Each row is a point on a tangle of strands that fork, close into loops and nearly touch. The rows are in no order.
In the rows, 128 means zero.
Two points are linked if the straight distance between their rows is under 40.6. Some points are linked to none.
k8: [123  95 144 123  45 118 125 119]
k714: [139 119 130 149 139 131 136 218]
k785: [149 112 110  85 199 116  85 122]
k406: [139 119 126 141 169 129 136 202]
k59: [143  97  97 101 211  99 111  85]
k70: [147 102  96  86 208 103  87 101]
k454: [138 147 152 120 119  98 179 112]
k261: [102  60 169 136  42 122 129 132]
k485: [115 168 162 116 113  85 167  72]
k130: [119 100 106 126 211 108 142  73]
k658: [129 132 123 104 117 132  84 227]
k873: [145 144 108 108 126 156  93 107]
k97: [132 127 105 113 182 153  73 166]
k274: [ 85 152 142 155 177 116 155  59]
k812: [156 143 133  70 131 107  92 202]
k364: [129 143 120 110  70 140 106  81]
k160: [115 128 117 171 138 162 141 139]
k809: [118 126 102 170 143 172 116 152]
k141: [128 138 131 101  54 123 106  75]
k686: [126  65 168 119  41 106 135 137]
k689: [146 124 121 111 186 120 136 107]
k683: [154 141 145 107 158 100 169 110]
k973: [ 79 155 137 167 111 128 147  86]
k352: [155 133 127 108 141 126 116 170]
k958: [124 150 147 118  86 103 154  90]
k991: [143 125 126 108 123 121 100 214]
k375: [104 114 170 133  57  80 171 113]
k356: [123 129 109 152 166 170 112 116]
k281: [131 111 122 165 127 134 140 210]
k464: [104 135 145 177 137 121 191 131]
k168: [150 140 131  80 152 115  94 202]
k659: [117 107 127 155  69 138 134 141]
k517: [143 119 135  94  49 115 113  97]
k790: [131 123 103 142 174 163  98 135]
k229: [ 70 155 137 180 100 133 135  82]
k152: [130 140 112 101 144 147  64 192]
k444: [153 117 143  91  55 105 130 114]
k510: [109  80 138 159  56 139 129 148]
k64: [116 138 121 140  92 146 126 103]
k260: [123 138 111 143 104 158 114 110]
k695: [141 145 104 109 121 170  83  91]
k598: [101 125 134 139 201 107 163  63]
k577: [151 140 112 107 144 150  90 129]
k944: [127 136 116  92 124 140  66 210]
k891: [ 99 175 166 126 100  77 160  64]
k479: [109 123 127 174 107 141 162 143]
k544: [170 139 143  93 146  98 159 133]
k484: [140 130 115 138 130 154 107 159]
k142: [144 120 125 127 178 131 120 179]
k37: [147 143 118 102  79 141 103 102]
k16: [101 128 136 182 114 133 178 141]
k465: [129 126 110 154 136 164 106 159]
k411: [160 134 129 100 114 121 109 171]
k85: [126 115 116 159 101 148 128 167]
k821: [128 113 120 168 115 145 134 191]
k679: [130  90 148 125  50 113 134 138]
k781: [128 156 156 116 128  93 177  90]
k846: [127 132 110 104 171 149  67 180]
k940: [135 144 152 109 160  95 179  86]
k813: [131  97 102 113 210 103 125  76]
k469: [115 108 122 131 204 104 160  73]
k943: [165 134 132  84  76 110 116 121]
k187: [ 99 151 137 156 117 125 158  97]
k377: [154 137 144 118 115 102 175 136]
k760: [ 96 137 137 141 185 115 159  63]
k822: [127 150 119 123 122 143 124  80]
k219: [126 142 136 133 152 120 167 103]
k586: [115 148 137 138 130 125 157  97]
k371: [153 119 115  99 189 123 106 113]
k221: [132 134 131 124 175 120 158  95]
k331: [141 123 126 131 132 126 118 217]
k338: [109 130 128 141  77 131 133 100]
k247: [119 140 100 145 133 178  95  92]
k538: [ 98  63 153 148  44 135 123 136]
k385: [ 79 164 148 162 158 113 155  64]
k987: [ 99 136 137 175 152 136 175 115]
k536: [119 138 102 146 115 174  98 103]
k692: [167 134 136  84 117 105 115 193]
k930: [158 137 126 101  90 126 114 123]
k176: [146 137 113 115 142 155  93 149]
k349: [125 116 123 157  96 143 139 149]
k963: [112 133 124 163 148 151 152 119]
k839: [167 137 145 103 132 100 161 151]
k539: [133 121 105 134 181 161  85 150]
k259: [150 127 123 124 165 129 128 164]
k585: [114 123 110 156 179 163 121 104]
k805: [112 115 139 129  58 120 130 102]

A piece is two or more points that can be reached from each other along the links. Count, over all rows, the pieces, the separate loops (a circle has one, a figure eight two, a Y none), the forks (points with three links) and the tips (points with one).
pieces | 4
loops | 2
forks | 3
tips | 7

How many points has the smallest loop of links through each point below? Write 0 if it is on no loop.
k59 | 0
k141 | 7
k377 | 7
k349 | 0

Name the points in between on the shortest way along the links from the first point to the second, in order.
k160, k85 | k963 > k987 > k464 > k16 > k479 > k349
k371, k229 | k689 > k221 > k219 > k586 > k187 > k973
k377, k485 | k454 > k781
k260, k261 | k64 > k338 > k805 > k8 > k679 > k686
k59, k221 | k70 > k785 > k371 > k689
